Each row is a point on a tangle of strands that fork and nearly touch. The rows are in no order.
In the rows, zero is written as 128.
Two points are linked if the straight distance between their rows is under 101. Some points are linked to none.
tuka: [100 122 101 104  98  61  64 148 146 158 112 138 133 151 139 110 142 169
 130 152  69]
fuze: [ 68 148  53  87  97 144 176 155 136 138 149 161 123 161 121 112 164 144
 125 137 126]
savop: [181 138 134 116 124 167 170 117 134 118 175 157 113 118  67 144 118 125
 187  76 144]
dol: [112 129 206 154 141  99  87 110 120 122 116 123 141 155 112 150  98 126
 166 162  88]
zezi: [150 139 150 170 114 118 147 126 167 125 119  91 143  99  99 181  75  83
 170  91 132]
dutu: [129  97 114 121 166 160  97  86 113 121 158 134 125 129 133  88 179 175
  62 174 148]
Vire: [122 128 136 174 105 120 156 101 158 122  92 103 157  93 156 167  85  83
 147 112 136]
gif: [122 120 169 158 172 127 120  98 121 136 111 106 143 127 140 146 122 106
 112 152 133]
salu: [ 93 141 176 132 132  66  73 136 117 138 115 126 131 159 125 116 127 131
 150 157  81]
rol: [126 125  95 139  95 183 156 129 171 132 135 132 120 114  78 189 135 141
 122 134 163]
vab: [153 147 179 133 124 107 125 138 120 118 108 130 184  97 159 189  64  97
 217 116  93]
duse: [132 131 109 105 122 108 102 184 102 174 104 157 163 129 142 180 143 122
 131 150  98]
moko: [156 140 101 114 100 197 129 149 149 139 126 118 102 133  31 172 150 166
 111 142 159]
mobon: [121 161 122 148  96 100 164 190  95  96  96 152 148 156 188 132  81 108
 159 105 175]
sav: [154 120  82 156  89 141 157 129 175 137 118 142 138 117 113 187 120 122
 131 106 166]
vap: [ 74 139  81 144 134 156 171 137 113 113 162 130 127 117 126  96 152 113
  92 125 172]
sudob: [107 132  99 110 139 109 104 194  93 163 131 142 141 155 134 142 162 114
 108 158 103]
Gepab: [192 135 176 132 163 130 136 121 126  99 181 128 135 134  90 144  95 110
 215 103 105]
Mun: [220 118 172 143 105 132 153 115 113  88 137 134 126 121 145  99  54  83
 188  47 115]
kufos: [ 87  93  83 107 160 119 124 163 120  96 202  68 149 123 149  75 142 147
  66 176 103]
kapu: [119 161 137 137  87  48  78 139  90 114  83 135 175 123 229 102  76 136
 154 118 120]
muvaf: [166 107 136 150  87 103 159  71 148 103  70 122 144 111 227 110  61 101
 128  81 132]
kide: [131 108 110  95 115 218 107 146  88 136 124  83  60  96  96  98 178 192
  32 164 112]
zakop: [158 141 160 154 143  75 113 136  92 136 114 140 150 142 169 111 104  87
 148 109 131]
zeram: [ 69 131  85 129 124  99 142 145 179 115 113 101 137 101 154 137 129 129
 114 135 117]
vila: [195 112 170 159 155 182 137  88 114 128 158 112 156  95  89 173  99  97
 150 114 147]
laz: [158 134 148  67 146 149 136 175 126 179 131 166 108 121  82 150 152 114
 158 112  75]
Mufi: [149 106 104 146 106  93 139  82 150 115 107 131 136 117 209  96 110 109
 125  76 139]
Mis: [ 96 154 151 128 144 132 162 114 128 113 151 145 103 125 104 104 127 100
 152  95 157]
rutem: [101 141 147 147 109 102 154 120 134 115 128 141 118 130 123  92 112  92
 172  77 126]
zun: [159 114 152 138 141 196 116  68 121 126 140 133 133  67  76 127 160 153
  96 130 177]
nemek: [196 122 148 159 108 144 168 109 167  99 146 100 132  99 109 171  67  91
 187  70 136]
vesi: [ 73  92  77 112 142  97 108 142 149 108 142  85 176 116 200 121 129 160
  89 188  92]
nezez: [ 94 133 120 181 114  94 109 147  72 118 134 119 148 158 141  95 109  89
 120 140 134]
lop: [ 74  89 102 133 146 120  97 130 113 119 133  85 146 137 155 129 130 135
  78 194  92]
Fasir: [161 101 131 137 105 148 147  72 137 130 145 177 125 134 131 140 138 125
 151  86 154]
bekep: [139 131 168 151  72  91 142 104 122 110 114 162 139 129 160 105  83  93
 185  65 114]
godos: [139  86 142 147 128 148  68 101  96 143 131 132 117 145 100 141 150 149
  86 177  99]
futuf: [104 122  89 125 181  95 126 155 118 115 174  79 145 130 158  67 143 121
  87 143 138]
tuzi: [198 127 188 154 156 101 115  91  99 110 115 128 139 151 176 105  94 104
 158 109 150]
lebig: [138 122 141 155  88  85 138  81 159 127  67 103 176  91 194 135  69  93
 144  87 110]
Rul: [ 98 151  86 122 132  65 137 168 171 111 100 108 151 111 204 132 114 138
 134 127 144]
zeg: [ 76 142  40 132 100 128 176 170 119 121 162 135 141 146 138 102 147 118
 112 124 150]
likos: [133 132 133 127 157 126 107  94 158 118 136 129  88 156 119 111 158 174
 111 137 176]
Pov: [103 109  97 148 140 109  90 110 133 119 133  99 122 147 134 108 142 145
  85 156 123]
lelaz: [ 94 129 187 114 159 173 132 104 115 121 135 128  82 124  88 112 153 150
 112 157 118]
Kas: [ 89 126 140 108 108 116 121 138 158 151 107 129 137 105  96 174 115 122
 161 131  66]
zivet: [146 134 161 101 165 114  79 161 123 148 114 136 113 161 108 163 132 162
 142 175 100]
Fug: [142 143 208 112 173 153 129 149 109 117 167 139  99 141  57 147 124 121
 175 157  87]
lel: [165 149 131 115 132 174 177 116 135 126 153 156 107 112  83 118 150 130
 146  76 202]
zume: [151  96  98 140 100 110 123 107 147 159 131 128 134 108 100 130 147  95
 119  83 111]
kesek: [132 143 105 146 145 127 169 137 153 111 117 118 131 101 172 130 120  99
 112  90 189]
zapa: [133 123 123 132 154 180 119  81 101 117 149 131 123  93 107  88 174 160
  69 148 180]
Rel: [152 153 141 161 114 130 172 155 119  89  99 134 123 152 157 148  64 100
 151 100 192]
bitaz: [ 81 142  97 127 112  53  85 144 146 115 110 119 145 163 158 118 124 173
 136 156 118]
sir: [113 121 153 125 124 151 158 115 143 124 127 165 147 112 124 188 110 125
 192 127 119]
bel: [ 93 104 106  68 120 102  89 157 147 155 118 140 104 138 144 108 170 178
 109 171  46]
Sugid: [ 96 177  89 120  89  84 171 191 117 126 106 153 150 140 173 127 108 111
 166 102 158]
Kif: [126 171 133 137 143  96 126 160 141 110 118 125 107 184 126 124 112 146
 150 128 177]
devel: [158 105 148 150  88 130 146  58 143 107 119 147 145 113 146 131  97 100
 167  74 120]
noz: [135 117 101 117 120 117 148  95 130 147 142 183 123 134 154 105 161 126
 133 102 143]
vaviv: [ 89 134 109  98 154 157 141 133 144 128 146  85  84  76  98  84 173 140
  69 132 108]
folof: [ 80 103  96 117 136 145 112 158  94 138 142  97 120 127 132 111 156 120
  64 181  76]
zin: [145 157 146 162 139 129 147 143 119 100 121 113 115 170 111 145  96 121
 146 117 196]
sel: [132 115 132  91 164 177 144 151  97 159 123 163 114 118 116 155 159 127
  98 163 111]
Zame: [ 66 163  79  97  87 109 144 176 140 144 127 151 118 178 105 113 147 147
 145 139 111]
denop: [ 78 129 129 132 122 101 122 119 162 141  94 105 129 100 120 142 123 114
 132 137  92]
zur: [102 124 108 176 103 117 147 117  85 105 161 134 129 155 151  69 122  88
 112  95 151]
pil: [102 131  95 104 111 163 122 133 120 133 141 136  90 163  76 100 176 167
  83 160 126]
Risam: [153 140 185 134 151 134 117 129 143 110 163 131 108 150  58 154 110 133
 176 122 113]
bem: [162  90 149 124 121 132  99  94 136 158 142 139 125 109  88 134 153 113
 135 114  89]
siz: [159 133 162 110 169 187 101 123 132 125 120  94  80  98  52 124 162 172
  75 143 160]
Ropig: [144 153 172 143  93  73  95 127 101 122  79 129 181 117 208 137  56 115
 180 111 118]
vefi: [ 98 136 117 163 131 142 166 105  97 111 154 136 114 133 123  77 143 112
 106 100 181]
sozon: [105 127 157 110 140 206 143 109 136 112 125 134  96 116  72 168 142 160
 114 155 148]
leru: [163 105  80 169  74 125 140 111 156 139 123 131 137 118 125 143 121  97
 121  76 161]
luzen: [126 142  99  48 113 130 130 167 138 179 130 167 107 165 104 102 179 155
 133 137  81]
nepe: [133 157 114 132 140  70 146 171 132 134  85 121 164 102 206 148  92  92
 140 109 150]
bis: [205 133 199 148 149 126 143  96 110 103 158 124 133 119 120 118  80  97
 200  74 106]
rubut: [141  98 177 134 129 195  97  59 120 135 135 114 115  86  53 129 154 148
  99 149 120]
tum: [171 105 111 144  86  86 125 102 135 117 103 156 134 161 194  95 111 133
 146  81 152]
gevo: [168 126 146 135 158 110 123  92 159 107 120 128 114 141 151 115 128 147
 136 101 179]
Lupo: [ 74 182  92 109  94  72 145 176 125 124 121 145 137 164 136 101 122 137
 169 117 133]
Viduv: [116 125 201 100 163 183 132 133 109 148 142 149  85 107  78 136 140 125
 143 156  79]
nubap: [144 125  81 135  85  90 116 117 161 112 119 146 120 177 153 122 126 149
 147 113 158]
fabad: [115 140 136 185 113  96 120 148  86 124  98 111 163 144 164 131  82  75
 135 124 134]
gos: [134 141 135 133 185 147 174 129 128 142 126 130 143  81 149 148 135  82
 116 113 161]
Napim: [ 72 139 111 144 132 102 106 175  81 140 144 133 154 154 145 119 132 119
 115 161 112]
fogab: [ 91 167 139 120 116  39  62 146 111 117 104 138 166 147 193 104 110 156
 163 142 118]
Tek: [136  89 139  99 105 199 109 144  73 148 120  95  39 118 112  97 175 184
  54 169  72]
rori: [165 100 181 141 132 169  98  77 119 144 162 125 116 105  45 140 133 120
 134 126  97]
dad: [153 118 177 118 162 203 123  93 139 107 134 126 119  99  65 188 121 158
 141 149 131]
Gokon: [136 146  67 120 111 114 155 141 192 110 119 132 115 154 143 134 136 157
 128 113 186]
tozu: [ 87  90  89  90 146 124 102 168 105 119 181  73 123 128 135  79 151 146
  58 182  54]
Bura: [147 149 136  99 139 202 123 160 124 140 121 103  78 126  40 135 164 165
  81 147 145]
vokef: [ 89 127 175 157 180 109 102  88 109 146 101  77 154 129 141 124 120 109
  98 179  88]
mif: [103 126 131 106 176 152 145 140 121 152 132 141 125 105 133 146 160 102
 115 134 121]
tudos: [120 133 111  97 143 118 152 132 151 150 121 165 129 116 138 132 151 125
 135 114 128]
pog: [123 118 109 137 156  88 119 114 108 147 127 120 171 108 194  96 140  88
 108 133 108]
gosug: [ 88 126  69  55 118 123 129 187 146 159 129 133 111 140 137 109 174 164
 107 156  68]
tiko: [186 120 138  88 127 164 148 137 133 153 158 165 130 117  82 168 142 125
 171 105 120]
foro: [156 135 140  59 129 156 136 147 130 170 138 181  98 159  98 136 172 160
 152 138  82]
rukod: [103 113 112  90 145 177 137 173  81 153 139 133 100 133 129 116 166 142
  69 176  90]
pusun: [ 91 131 159 138 153  67  79 114 113 147  96  91 162 130 162 115 112 116
 118 180  76]
fikir: [150 143  67 142 152 120 162 145 143 117 145 119 131 124 166 104 138 117
  86 104 204]
Zafib: [181 115 186 183 148 120 105  49  96 127 115 113 156 154 179 106 103 109
 111 126 154]
Leroz: [114 141 102  89  96 117 118 190 145 172  95 148 147 123 105 181 141 126
 145 131  86]
Paber: [ 67 140 104 124 154 151 161 127 146 112 142 107 101  93 107 109 147 128
  79 139 143]
kob: [126 117 149 172 155 121 124  76  99 122 131 126 144 139 172 113 123 117
 105 152 154]
vofen: [118 120 122  91 156 194 122 145 118 125 133  79  71  69  94  82 183 171
  36 154 121]
Kezi: [148 162 151 137 108  88 126 167 116 129  79 136 179 103 187 175  69  93
 183 110 127]
Foz: [186 128 157 156  85 149 166 118 147  78 117 120 121 127 125 130  51  84
 165  52 159]
pudu: [150 128  32 116 143 128 141 149 154 125 164 109 121 134 132  85 166 156
  72 127 195]
Zazon: [132  96  89 172  99 126  93  93 150 124 123 106 129 149  98 151 133 152
  93 148 146]
fasaz: [118 135 184 117 150 120 139 107 142 124 107 128 166  93 140 183  90 117
 190 138  96]
pebev: [152 157 110 110  98 102 145 177 149 143 111 160 143 161 122 163 119 132
 192 104 142]
suta: [139  96 145 116 146 177  76 106  99 141 143 139  96 134 106 110 178 172
  60 178 120]
bafib: [125  90 115 143 101 149  87 117 131 143 118 129 108 157  79 161 140 151
 103 153 114]
buven: [162 125  54 127 115 141 137 122 175 132 138 118 116 139 110 130 167 169
  88 125 195]
vapu: [130 110 182 123 122 163 152  70 137 107 158 152 132 113  98 157 104 120
 194 112 109]
geb: [106 139 133 124 134 112 102 124 141 125 134 147 101 189 111 115 136 164
 137 151 150]

Follow the links from the first point to the second, and from the first to the third. Name the last point that the two ways share.
tudos; vofen; Lupo: vap
lop; muvaf; gif: mif
Sugid; Gokon; kob: vefi
kesek; kapu; Zame: vefi
noz; bafib; Vire: mif
zin; zakop; fogab: nezez
salu; bitaz; noz: nezez
Tek; vapu; bitaz: Kezi
Zame; gos; kide: vap

A fork is a point with three links. Follow the links from the first point to the second and name the forks in between, in order.
gos; vaviv: mif > vefi > vap
moko; tudos: lop > folof > mif
tum; Zazon: mif > folof > lop
tiko; sir: Kezi

A fork is a point with three links, a tip a point with one. Leave the first point through the second and follow the links. Name the first fork or tip that comes.
salu; pusun: nezez
Mufi; tum: mif
Pov; Zazon: siz
nezez; fabad: dol
sav; leru: lop
tuka; bel: lel
Gokon; nubap: dad
Zame; Lupo: gevo
laz; foro: Kezi
